A landscape with many valleys, sampled at points; each row gives a point and its height.
A ball rolls from a point to whichever of its 2 nearest points has the largest drop for the distance, and stops where none of them is lower. Distance is the straight distance between rows; heights are no part of it.
geter height 347: [  3  -3   8   3  18 -11 -25  15  -6 -20   2   4  -2  -8  25  13  -5   6
 -23   9   3  13   1]
vis height 757: [ 26   4  10  -6  26   5  -7   0  -9  -8  -4  14   5  13   6  -5  15  -6
 -33  -8   4  -3  -2]
kisu height 645: [  6 -12  13   3  -1 -19 -16   6   0   8   3  19   4  -7  11   8  -6   5
  -6  -8 -17  -3  18]
degig height 424: [ -5  -1 -14   0 -12  -9   7  -5  -3  14 -16   4  -4  -2 -22 -19   1 -12
  -1  -6  -8  -7  11]
Fazu height 739: [ -3   6 -13   5  12 -16 -13   9 -11   1 -13  -3  22 -14 -22   0   2   2
  17  14  -6 -11   7]
vov height 409: [ -5   2 -11  14  -4  -4 -17  17  15 -26   5  10  -7  -2  39  20   2  -6
  -6  10   3  12  -5]
lisap height 293: [  6 -11  17   7  -1 -17   1  -1  16   8 -11  -3 -12   0 -11  -1  -2  15
 -17  -6   6  22  15]
zesuz height 342: [ -2  -7 -17  -1  11   9  -5 -13   2   1   6   3   3 -44 -17 -14 -17 -12
  -6  14  13  29   3]
lise height 133: [ -2  -7   3 -11  23  -1   5 -24  -4  -2  10 -19  12  -1  -6  -8  -8   2
  15  12   8  20 -26]
lolab height 229: [ -8   2 -23  17  -5 -17 -16  14   6  -8 -22   5  -4   9 -20   6  14 -12
  -8   3  -9   3   4]
Ged height 382: [ -3  -9  -6   5  -1  -8 -17  -7  12  17 -17  11  -1 -14 -13   8   4   8
   2  -9  -5  13  13]
mubu height 582: [ -3  12 -16   7  -7   6  10  -9  22  -5  -2 -11  -8  -4 -20  -5   5 -19
  -5  11  10  15  -2]
Zedi height 832: [  2  -5  17 -10 -13   3   3  20 -10 -10  -9   6 -24  32   5  11  -1  39
 -10 -17   2 -15   6]
Gifi height 636: [ -5  -5  19 -11   2  -8  22   2  -8  -8   0 -20   1  21  11   8   4  24
  15  16   3   1 -20]
duvug height 551: [-10   3  -7   2 -12  -1  18  -5  11  -7  -1 -11 -14 -19 -34  -9 -14  -7
  -2  15   9  15  12]
Bupe height 784: [ 13   8  12  -8  22  -8  -3  -4 -27  -5   4   0   8   3   4 -11   2 -17
 -19   4   0 -11  -5]
dit height 734: [  8   0   8   1  16  -1   6 -16  -3  15   6  -1  14 -17  -6  -7  -5 -17
  -1  11  -3   0   5]
fidet height 286: [ 12   4  18  -9   5  11  34  -6 -10   6  -1 -20 -15  22  -4  -9   1   4
  -5  -9  16   0  -5]
mida height 875: [ 20   5   2  14   9  15  -1   9   3 -11 -13   4  -3  -3   5  -1   5 -16
 -34  -7   4  -8  21]
padim height 394: [  4   9  -5  -1  -2   8  -3  -9  13   0  36  10  26   0  18   9   1 -15
  25  13 -10 -10 -15]
bona height 381: [ -6  -9 -10   4 -19   1   0 -10  31   7  15  12  -7 -19   6   5  -5 -14
  -1   0  -3  16   7]
punik height 272: [ -4  -8   0  -6  17  -9  -3 -13  -4   2   6 -13  14 -14  -6  -3 -15  23
  18  16   4  11  -3]
Saz height 486: [ -8  -2  -6   5   3  -2   5 -11  -8   1 -10  -1  -4 -34 -21 -14 -12  -7
   3   2   6  12  16]
Bod height 380: [ -4 -10   9   6   4 -18   6  -4   5   3   0  -9  -7 -23  -2  -3 -17   9
 -13   9   9  27  10]
zikun height 603: [ -5  12 -26   4   0   5  -6  -5  17  -4  -8   2  12  -1 -30   4  16 -18
   3  12   2   7  -1]
gal height 210: [  1   1  16 -10   3   2  35 -18  10  11   8 -23  -3  19  -6   0   2  10
   5   0  12  16  -8]
Bano height 815: [ 12  15  30  -4  23   0   6   9 -20 -16  11  -3   2   0  21  -3  -2  -8
 -21   3   2  -1  -1]
seze height 135: [ 15 -10  23  -7  -2 -18  22 -22  13  21  -1 -13   0  22  -6  -6   3   5
   0  -3   2  15   8]
dif height 255: [ -8  -4   3  -1  -4 -19   6  13 -12   4 -15  -4  -1   2 -10   2   0  19
   7   7   0   2   9]
Fuput height 358: [-16   1 -10   8 -22 -11 -17  26  -5  -3 -16  14   5  25   6   8  12   9
   3  -7 -24 -30  11]
ziso height 783: [  4   8 -12   3   5  16   7  -6   6   9   3   3   3 -22  -2 -16  -5 -25
  -9   0   7   7   9]
rus height 351: [  5   3   8 -11  -8   5  25   5  -4  -1 -20 -17 -18  28 -15 -18   1  -4
 -15 -14  16  -2   3]
gedi height 767: [  2  -5   4  -3  -5  23  13  -4  11   6 -10 -18 -19  14   9  12  -3  28
  -1 -24  16   7   9]
zifin height 770: [ -1  -4 -14  -8  15  -3  -5   8 -25  -1 -12 -16  19  -3 -22 -10   8  19
  24  11  -9 -21  -9]
nobo height 346: [ 17   0  13 -13   9  -4   3 -13   3  10  26   6  21  14  23   6   0 -10
  17   4  -7  -5 -15]
mipos height 472: [-11 -15  -2   0   9 -10  -5  -3 -11  -6 -11  -7 -17 -17  -3  -8 -17  10
   1   4  11  24  -7]
Nogek height 736: [ 17   7  10   2   4  26  10   4  10   7 -11 -16 -21   7  -8   1  -6  15
 -13 -22  14 -10  16]
givem height 792: [  3   2  18   8  -5   7  11   3  26   2   3 -17 -11   9  15  25 -11  32
   2 -15   9   6  11]
voki height 702: [ 12   1   2  14  -3  17   8   5  26   6  -6  -8  -5 -11   0   9   0   3
 -13 -13  13  -5  18]
Fel height 591: [  2 -20  20  -9   2 -27 -10  -9 -11  10   1  15  -6 -15   8  -9  -7  14
 -14 -14  -8  16  14]
Tino height 473: [ -8  -9   0  -1 -27  -3  -5   9 -11   6  -7  11 -23  -3   5  -5 -13   9
   2 -22   0  -3  13]
sobis height 628: [  4   9 -17   4  14   7   3 -11  36   2  -1 -10  23  -6 -10  15  13 -12
   7  18   4   8 -11]
Rigiv height 658: [  1  -5  -4  -7  -8  -9 -14  -4 -12  10  12  24  10   9  24   3  10 -25
   5  -6 -17 -17   0]
rul height 326: [ -7   5 -12   4  -1 -15 -15   4   7 -19  -3   9  -1   6  18  10   7 -15
  -5  18  -5  17 -15]
gige height 709: [  2   9  -6   9  11   1  -6  13  -9  -7   2  -9  19  -8   0   5  -1  -7
   8  10  -4 -13  -1]
Sosan height 153: [ -6   0  -6   4   3 -13  -5   6  -4  -6 -27  -1  -8   2 -13  -8   6   2
 -13   6   5  13   4]
feg height 813: [  0 -12  26  -6   0  -1   7  12   3   0  -2  -3 -14  13  10  15  -6  41
  -7 -13   6   5   6]
lefo height 521: [  3   0   0  -3 -20   7   5  -7   6   9  34  27  -4 -14  30   2  -8 -21
  -4  -2  -8  -1  10]
Tedar height 663: [-10   6   9  -7  11 -20   7  17  -7 -11  -9 -15   9  30  -1   2  21  10
  14  21  -2   2 -23]
mosug height 588: [ -4   4  -6  -7 -13  10  -6  -3 -10  -5  21  14 -13  -2  29  -3 -13 -23
   4  -4  -5  -7 -10]
zuf height 261: [ 10   4  15  -4  20  -1  16 -14  -4   7  27 -14  17  -5  12  -4   0  -5
  11  10  -2   9 -18]
radu height 467: [ -1 -11   8  -8  -6  -8   5   9 -15  -3 -16   5  -7  29  -1 -10  12   5
 -16 -10   1  -5  -8]
Detig height 487: [  0  24   1   0 -11  27  32 -18  -1  -5  36 -12   0   1 -26  -7  -6 -17
  24   6  11 -16 -20]
fune height 595: [-17   0 -19  12  -3  15 -13   3  21 -18 -14 -17 -17 -16  -4  14  -5   6
   2   3  15  23  -5]
Dafu height 562: [-19   3 -10   0 -14   2   0   2  -2 -15   1  -4  -6  10   8   1   0   1
  14  11   3   1 -19]
zoni height 287: [  7  -6  -4   3  -2 -13  -6  -5  31   5  -1   3   9 -14  -2  13   2   0
   2   9  -5  12   9]
vezes height 216: [  7  -6  20  -4 -10 -18  16  -8  30  18  -2 -18  -5   7  -7   6   3  10
  -9  -8  -2  11  27]
pata height 833: [-12   6   0   0 -31   4  19   4  -8   7  10  -6  -8  10 -16  -4 -13   8
  25   0   0 -26   5]
Vipes height 651: [ -3  -6  -5  17   0  11  -3   6  21  -1 -14 -11 -12 -20   1   7  -8  18
  -2  -1   4  15  11]
vitif height 599: [-14   7   4  -5  -3   4  11   7 -17 -20 -12 -16 -13  20   4   2   4  11
   7   4   9   0 -25]
fusip height 301: [  2  -5 -23   5  12  13 -16  -9   8  -2  11   6   9 -24  11  -3   3 -14
  -2  10   3  13 -13]
raruk height 393: [-11 -15  -2   2  14 -10 -15  -1   6  13  -8  -4   7 -19   3  12  -8  18
  15   0  -3  11  -2]
zusa height 506: [ -4  19  -3  -3 -15  11  18  -9  -2 -15  17  -3  -3  -1 -13  -7   0 -19
  13  16   7  -5 -22]
Butok height 845: [ 27  21  22   4  18  18   1  11 -12 -16  12   6   8  -2  21   2   9 -12
 -25  -4   2 -15  11]
tedu height 629: [ -9   0 -18  -1  -1   4 -18  -2 -11  -8  12  24   8  10  22 -10  -4 -24
  -4   1 -13  -6 -12]
Mediz height 760: [  5   5  -1  -3 -12  -1  -2   2   7  19   5   8  20  27   7  19  14   7
  24  -7 -17 -23  -5]
gifud height 248: [ -2  -4   3   2  13 -22 -11  12  -4 -16 -14   3  -3   4   6   6   1   0
 -16  14   0  19  -8]
nup height 390: [  3   1  -5  -5  -8  -6  11  -5   3   4 -21 -12  -8  21 -31 -17  11 -16
 -10 -12   4  -4   6]
goga height 748: [ 11  -6  -1  -3   1   8  -1  -3  11  30  -1   9  15  19  -2  14   6  11
  14 -23 -14 -25  15]
venam height 505: [-15  -8  -3 -11   7  -6   6  14 -28  -6 -29  -1  -1  20 -17 -12  18   9
 -14  -1  -3  -8 -13]
bota height 448: [  3  -3  -3  -2 -42   6   0  -8  29   2  34  21  -5 -16  10  -4  -7 -13
  -1  -3   1   4  16]
pez height 683: [  0   7  10   4  11 -17  -1  12 -16 -11   2  -2  11  16   7   3  11  -4
  10  15  -1 -13 -13]
rudop height 531: [-15   2 -16  -7 -19   8   4 -18  -1 -13  18   5 -14   7  -2  -5 -10 -16
  12   3   0   4 -27]
gug height 688: [ 14  -5   7   6  14   6 -15  11   3   0  -2  15  12   0   4   7   5  12
 -14 -14 -12 -12  11]
Mut height 689: [  6  -4  -1  -2  -4  -4  -7 -11   4  16   9  13  14  -5   8  -6   3 -24
  -3  -3 -12  -2   3]
Lomug height 430: [  8   6 -10  -7  10  20  -1 -16   4   5  25  -5  17  -2  11   1  -3  -4
  30   7   0 -16 -29]
surot height 427: [ -2  -8   6  -5 -17  -7  -7  16  -7   3 -10  18 -11  18   1  -3   1   4
 -12 -22  -8 -17  14]
mazum height 256: [  0   4 -11  -3  17   8  -5 -18   1  -6  17  -5   3 -17   7  -5  -3  -7
  10  15  11  13 -29]
babot height 724: [ 18  -5   6  -1  -1   2 -18   0  15  22   4  16  21  12   9  16  14  13
  -8 -18 -19 -13  18]
mimot height 532: [ -8 -13  10  -7 -11  -8  -6 -11   3   7 -12  13 -25 -10   2 -12  -9  12
 -11 -23  -5  18  13]
rutab height 331: [-20   7 -24   8 -19  -5 -15  16  -7  -7 -13  10  -6  19  -2   6   4  -2
  15  -4 -15 -12  -5]
Fad height 465: [  0  12   1  -2  -4  28  16 -20  -8  -1  43  -7   6  -7  -6  -1  -2  -5
  29  11   6 -12 -32]
tava height 471: [  2  -9  -1  -2  -2 -11  -9  -5  -9  19  -7  15   1 -17 -17 -14  -2  -1
  -3 -18  -9  -1  15]
zutez height 727: [ 14   1   4   1  24  -6 -25   2  -1  -8 -10  11  19  -1  10   5  15  -4
 -18   2  -5  -1  -3]
Nel height 869: [ 14  19   7  11  18  15  -6  23  -9 -14  -8   6   6  -6   7  10   3  -9
 -23   1   2 -25  18]
vop height 799: [ -5   0  -1  -3  10   2  13  -2 -27  17  -5 -16  10  -7 -27 -19   0   1
  23   4  -6 -16  -5]
kera height 545: [-25  -2 -16   6  -5   1 -14  -1  -2 -22 -13 -15 -25 -21 -11   3 -16  12
  13  10  13  26  -4]
posan height 13: [ -5  -5 -23   4  13  22 -16 -15   5  -7  26   4  13 -45  -6   1  -7 -10
   6  19   6  21  -8]
simif height 283: [ -9   5 -20   7  -2   1 -20  10  -9   2 -28   9  -2   0  -6   5  10  -3
  -4 -11  -6 -14   5]
pibu height 822: [  3  10   3   5 -11   4  22   2 -21   8  10 -12   3  -6 -15 -14 -13  -1
  18   4   4 -25   6]
rar height 391: [ -9  -7   4  -7 -17   2 -13  14 -12   9  -7  19   5  21  13   4   5  14
   9 -26 -20 -28  12]
mebo height 835: [ 10   0  -5  14  -2  27   3   7   9  -2  -2   4  -4 -21  15  -8  -2 -26
 -28  -2  13   8  16]
Zafi height 846: [ -3  -1  18  -6 -19 -12   9  12 -12  -3   6   2 -10  27  19   4   6  22
   0  -9  -6 -17   2]
sibag height 559: [ -8   0  -4  -6   8   7  -2  19 -33  -6 -16  -1  -1  11  -3 -11  -1   7
   5   6   1 -20 -15]

Where does a ball stop that starts at each point below?
givem => seze
pibu => lise
Fel => Sosan
vitif => lise
mebo => zoni

Call two points neighbours if one is among the 2 nearest of the other. Go from one point of each pair to the other, from neighbour to neighbour, staying as low as possible. Name the highest point that can't be avoided.
zoni / lise => raruk
lise / seze => tava
lise / posan => fusip
